Each row is a point on a landscape with many valleys, with its height.
From any point a ball takes the steepest step (drop divided by distance) to one of its 2 nearest points. It stops when none of these is lower. Distance is the straight distance between rows; heights are no part of it.
piz: [-15   5  27   5  18   6 -20  -8  14  49  -9  15  -9   8  -9 -14 -36  -5
  12   1 -31  21  -2  -9  13   1]  h=510
Dod: [-36   0  -5  43  26 -17 -16 -29   7  -7 -14   8  -9 -25  -8   9 -16  33
 -19  13  50 -34  -7   1  17 -10]  h=97
bupok: [-23  -9  10   8   6  -8 -44   3  21  13 -27  33  14  -2   8   6   7   9
 -12 -26  28 -14   9   5  27   5]  h=350
losiv: [-12  31  30  13 -15   5  -4 -18  15  39   1  -7 -18  -3 -16 -16  18  -1
 -20 -34   8   5   0  10  -1 -27]  h=369
tir: [ 32  19  51   2   6   3  13   1  17  38 -37  31 -12  -7 -21 -10   6   9
  -3 -11  -4  15   2   8   2  43]  h=916
fil: [ 12  -4  13 -28  26  13 -10  36 -12   8  12 -25 -15   7  -9  13 -37 -13
  31  19 -25  59   5  22  -8   7]  h=605
bibe: [ -7 -22  -9  -6   6 -34  11   7  -9  46 -28  23 -11 -14  32  -2 -15  12
 -12 -20  21  18 -22 -31  11 -15]  h=771
vubab: [  4  21  40 -15  19  38 -22  24  46  41  -2  13  13  18 -21  18  18  -7
  23   3   4  10  10 -18  18 -13]  h=168
Lota: [  7 -11  35  31  -1  15 -19 -35  -4  -6   2  34  -3  15  11 -16  -8  16
 -47 -21  26 -17 -16  -6 -11  -3]  h=553
dase: [-26 -10  13 -23  10  31 -45   8  32  26   2  28  10  14 -20  14  16 -10
  -4 -10  30 -20 -11 -16   8   7]  h=275
lado: [ -5  26  44  46  15   9 -27  -7  31 -11 -11  28  27  21 -10 -15  17   7
  -6  -1  13 -17  48  16  10   7]  h=781
Mab: [  0  -7 -17  21   4 -11  26   0  12 -15 -27 -10 -37 -41 -19  -7  15  15
  -7   4   7 -18 -22  -3  -2  27]  h=154
degip: [ 20 -39 -24  21  29  -5  10  -5 -12  -3  14   8  10  -8  -2  22  -6  21
 -40  56  14  18 -29 -16  13  32]  h=742
Zak: [-33 -20  18  36  -5 -14   4 -33  12   8 -34  26 -23   1 -11 -15 -26  19
  -7  -8  -4 -31 -27  -2  10  22]  h=500
Fuzo: [ 13 -12 -17  -9   2  16  25 -22  12  -3   5   5  -1  -6   2  -2   9 -30
  -5   3  -9  28 -51 -37   1  25]  h=526
neso: [  8   6  -5 -17 -50  -4  50 -21 -24 -36  17 -22 -14  -2  31   5  24 -24
 -18 -27 -14   4   0  11  11  10]  h=174
kopu: [ 16  27 -10  -7 -35  -8  11 -12 -12 -31  34 -13 -10 -16   9   5  48  -9
 -19 -30  -7 -26 -17 -22  10 -20]  h=364
rura: [-10  14   4  -3 -44 -23  -3   8 -27   7  18 -42  -6  13  15  -7   7 -10
  -3 -15 -16 -41  32  33 -12 -45]  h=481
zoz: [ -3 -12  -7  17  23 -17  11  -2   3 -39  13  12  -9   1  18  -8 -10  25
 -28  38   2   9  -5 -23  -2   8]  h=634
Keme: [ 25  14 -24 -39 -45 -22   5 -13 -24  21  35 -40  -5  37  19  -8  10 -48
  -5  -7 -33  -3  -6  20  14   7]  h=662
movi: [  3   2  14   8 -17   6 -22   6  20 -39   9  -3  20   9 -10  -4   7 -34
   2   9 -53 -13 -16   8  17  20]  h=648
mul: [ 13  11  21  50  31  19  -5 -20 -13  44 -27  43  12   0 -12  -1  10  25
 -12 -10  75  -1  18  21   0  35]  h=872
Sime: [-18  30   8 -23  -9  14 -29   1   5  26  30  24  21  26 -41 -15  26  14
  14   1 -12  -9  -9  10  19 -35]  h=741
Kino: [ 13 -24 -58 -18  34  -4  29  -1  -5  18 -25  -6 -13 -31   6   5 -33   2
  45  10 -17  18 -21  -4 -12  40]  h=620
sogom: [ 16  17  24  22 -39  20 -16  -9 -13 -33  14  -8  40  -9   6 -17  13   6
  31  -1  26 -44  40 -28 -34 -48]  h=598
Zabid: [-23  17 -15   8 -15 -33  -7  24   3 -31 -21  11  -5 -18  45  -1  25   2
  -7 -24   5  -9  32 -21   9 -28]  h=689
zuru: [ 35 -21   8  26  22   6  -4 -12 -28  28  10  28  12 -17 -20  35  -7  36
 -45  15  21   2 -13  -3  -3  31]  h=813
Fim: [ 11 -12  18  31  20 -11  -1 -14 -29  64 -10  22  16 -12 -26  30 -23  43
 -15  -6  51  12   1  33  16  10]  h=849
fiku: [  0 -27 -28 -25  32  10 -17  13  -2   8 -26 -18  -4  -5  11  12 -47 -32
  56  20 -22  47 -11  10  11  29]  h=533
maba: [-22  -8  -6   2   7  26 -48   3 -33 -16   3  14  18  16  13  -6 -33  10
 -16 -12   4 -13  17   3 -47 -17]  h=676
Posu: [  6  40   2   9 -38   3 -28  12 -10   3   6  -7  20   3  -1 -13  17   6
   6 -15   1 -45  38  12 -22 -56]  h=534
guno: [ -6  13 -18 -41  -8  20   2  21  -7 -25  34  -3  11   9 -10   8  23   1
  -2  -1   9  20  -7 -15   1 -12]  h=528
Bifu: [  7  13  37  22 -23  11  -5 -17  -8 -12   3  -5  -4   6 -10  -6  13  -5
 -32  -9 -19 -22   0  -7 -27  -9]  h=463
neme: [-16  24 -13  10 -22 -26  27 -14  -4 -52  -3 -12   9  -6  42  18  10 -13
  14  10 -15 -19  49 -23   2 -12]  h=621
tamik: [  7  33  -9  -5   4  19   4  -7  -2  36  34  -7  -1   7 -14  10   8  -1
  33 -32  -6  13 -12 -22 -17 -57]  h=857
kap: [ 19   2  44  15  18  22 -14 -20  14  49 -15  47  11  15  -5  10   2  17
 -16 -25  32  18   0   5   3  28]  h=892
Repif: [  1 -11  27  -5  26  25 -52  25  -8  10   4  18   7  14  -7  10 -29  12
 -23   2   4  17  16   9 -27  13]  h=636
ruvi: [ 26 -25 -28  -9  24 -11  32   3 -17  39 -15   5  -1 -16 -12   8 -33  35
   8  15   5  -4 -30 -28  -9  44]  h=693
diz: [-19   5 -23   4   7 -22  41   2  -6 -26  20 -16 -21   0  29 -14  15  -7
 -13  18 -10  13  21  -9   3 -10]  h=511
zigiv: [  5  -6  -5  -6  -4   0  46   3  35  24 -43 -11 -19 -19 -48 -28  12  14
  16  16   9  -1 -26  13   2  27]  h=349
giku: [-15 -43 -56 -11  15  -8  44   1 -19  -4 -26 -15 -35 -22   4 -25 -24  19
  15  14 -12 -20   0  12  -7  39]  h=696
Piv: [  8  22 -32 -23 -20  10  35  21   3  -5  -6 -44  -1 -20   8  29  46 -37
   4   2   0  10  -5 -12  -5   3]  h=469
vemut: [  8  15  10  23 -25  18 -17  20 -11  -6 -10   6  18 -12  20 -23  -1  -6
 -10 -28   4  -1  54  21 -36 -26]  h=579
duz: [-19   1  53  15 -19  -8   0   1  18 -25 -12 -37   0   3 -10  -6 -12  11
   0   1  10 -33  24  22 -12 -49]  h=725
bire: [ -7  11  -7 -15 -30  10  21  -9 -35 -56  27 -21   3  21   4   7   8  10
  -7   8  -5 -11  10   6 -21 -31]  h=466
fudo: [-28   9   3  22  27  -2  -9 -17  19  18  -1   4 -28 -20 -11 -16  -4  22
  -6  -7  24  14  -4   6   1 -31]  h=281
ponur: [ 29 -11   2  -5  21  -2  12  -3  18  34 -14  35   7  -5  27  25  -4   0
  15 -15  25  14 -48 -50  13 -23]  h=810
fol: [ -5  20  37  -3  -7  35 -52   8  15   8  10  37  36  33 -25 -19  11  20
   4 -17  -1 -19  20  20  -2 -11]  h=757
nima: [-14  14 -27 -35 -23   6 -21  -4   8  10  39 -22  17  28 -40 -15  31 -17
  26  19 -29  -2 -39  21  25 -25]  h=721
Seri: [  2  -1   6  10  43  -6 -11  15  37  36 -20  24   3 -10 -10  15   0  20
   6  35  40   8   7 -21  12  10]  h=374
vuz: [-10 -40   8 -15  -9   6  45   1 -24 -54   4 -32 -18  22  17   9 -22  -5
 -11  16   4   9   6  19 -22 -20]  h=346
sipal: [ 38  41   3  -3  27  16   4  24  42  26  13 -12   9   4 -13  35  25 -25
  41  11 -23  17  -2 -26  10 -12]  h=299
liki: [ -7  40 -44 -34 -31   2   8  -4 -15  -8  23 -13   8  -2  -6  21  56 -22
   7 -10  -6  -4   2 -34   2 -11]  h=464
Tatu: [ 15   7  12  13  19  -3 -12  22   1  -1  -8   1 -23 -16  -6   8  11  10
 -20 -14   2  11  23  22 -29  22]  h=571
Rigef: [-17  23  -3 -14  -9   2  -1  25 -29 -28   4  -1  16  15  27 -10  -2   9
   0  -3 -14  20  68  22 -31 -17]  h=624
vogor: [ -8 -15  42   5 -18  -7 -10   2  24 -42   4 -20  35 -14  -8  11  -4   4
  26   6  15 -39  13 -26 -14 -42]  h=674
Rifo: [  1 -15 -41 -24   4  28  19 -40  -6 -35   6 -11  -8  -5  13   6   0 -31
   8   5 -27  44 -15   9  -5  44]  h=617
Lum: [ -4  19  10   3 -47 -15 -15 -17  -2   9  28 -36   4  32 -38  -3   7   1
  -9  10   3 -67  -3  28  -7 -35]  h=549
Geti: [ 13  15   6  -5 -42 -32 -17 -22  10  23  32 -42   8  46  -8 -22  -9 -28
  -8   6 -31 -40 -13  35  19  -9]  h=606
Bal: [ -5 -12  -4 -36 -11  29   0 -11 -32 -29  30 -13  -6  27  11  -3 -16 -20
   5  -5 -29  43 -10  20   0  18]  h=675
rofut: [  6   7 -17 -17  16 -12  17  31  28  14 -17  -8  -5 -19   4  17  18 -26
  20  11  -2  30  -6 -22   5  -2]  h=361
gon: [ -9 -49   6 -23 -12  -3  21   5 -30 -12 -10  -6  -1  17  37  -4 -37  -1
 -27  21   2  28 -18   7   4   8]  h=160
zudo: [  4  29 -19   7  -2  24  -5 -15 -26   5  46  14  -7   5  -8 -33  26  21
  -4 -26  17   7   3 -14 -11 -55]  h=875
Niv: [ -7   8  13  17  39  12 -10  -7  39  58 -12  32   2  20 -24   0 -38  13
  34  30  11  12   1 -25  25  26]  h=486
povab: [ -8 -41 -11   7  20 -12  31  12 -27 -29 -44 -23 -33 -24  10   7 -22   9
  -5  20   8 -27  18  15 -40  19]  h=769
nidiz: [ -5 -24  12 -14  -4   0  12  15  13  21 -19   1 -14  -4   0 -23 -19 -29
  17  10 -41  37 -28   9  26  16]  h=433
Tenen: [-12  -4 -25  -9   0 -16  -3  11 -31  -5  -5  27   8 -10  52   6  -9   4
 -20 -24  14  17  16 -16   3   3]  h=732
Bis: [  6 -17 -32 -13  40 -19   5  36  10  12 -21  -2  14 -21   7  24 -15  15
  10  43  12  28  10 -17  13  19]  h=166
vizuk: [ -8 -26  10   8   1   1 -21  -5  12 -24 -16  17   7   1  -4   4 -20 -17
 -21   7 -18 -17 -33  -7   2  33]  h=584
Pige: [ 21 -20  -4 -23  12 -24  37  22 -11  -8 -25   9 -18 -10  15   9  -4   3
  -1 -11  -5  30   7  15 -10  38]  h=650
Toz: [ -1  19   0  42   6 -12 -28 -15   0 -28  -1  27 -10 -31  19 -19  -3  23
   2 -42  20 -24  21  15   1 -19]  h=765
nugu: [  2 -34  -4 -14  -9 -17  -2  10 -26  28  -4  22   8  12  23   1 -42  -6
 -10   8 -19  33 -34 -12  34  31]  h=324
bil: [-15   5 -20 -15 -28  -4 -18  -3   1 -35  35 -31  28  17 -28   3   8 -27
  22   0 -45 -44 -12  15  14  -7]  h=691
tiva: [ -9   6 -11  -9  21  -5 -24  25  41 -28  15 -11   1 -10 -27   8  29   0
   1   8  11   5   4  29  22   6]  h=602
poti: [ 14  16 -18 -14 -16 -21   1  23  24  -9  22 -40   6  -6 -16   8  48 -29
  -1  -4 -13  -3  -1  25  23   0]  h=546
vabol: [ -1  -7  -5 -11  11  -4  17  23 -11 -20  -2 -23 -22 -11   0  -1 -20 -17
  16  12 -42  32  28  32 -15  34]  h=668
meser: [-18  -3   3  31  13  -6 -33 -24 -18 -39  19   8  10  -7  24  -7 -16   9
  14 -25  -8 -31  24 -19 -33 -21]  h=720
Buror: [ 16   0   0 -16 -27  13  37  -6   2 -49   2   0   7  13  19   4  29 -27
 -30  12 -11  13 -28 -24  17  22]  h=393
bebin: [ -8 -32  -1  41   5 -31  10 -34  -6 -36 -22  -1 -27 -33  -1  -4 -18  23
   4  -3  17 -54 -24  -2  -3   1]  h=355
Gal: [ -8  -5 -11   0 -28 -35  35   4 -16  -1  24 -47 -28   8  23 -18   9 -28
 -10   2 -37  -1  34  26   7 -21]  h=385
Rez: [  2  15   4  -3  15  14 -15 -18  22  42  10  33  14   7  11   7  11   0
  24 -48  32  15  -9 -30   8 -41]  h=840
takas: [ 40 -32 -14 -13  14   9  25  14   1  12 -39  -6  -7  -3 -20 -24 -25  10
  19  59  -2  19 -41  -5   0  51]  h=768

Call two points neighbours if one is among the 2 nearest of the other. Go from one point of each pair to the other, from neighbour to neighbour, staying as low as possible. Name the highest point that can't be avoided.
fiku / Tatu => vabol
Bis / neso => Piv
Bis / gon => piz
Mab / Dod => bebin
vubab / Gal => Rigef
Bis / vubab => rofut
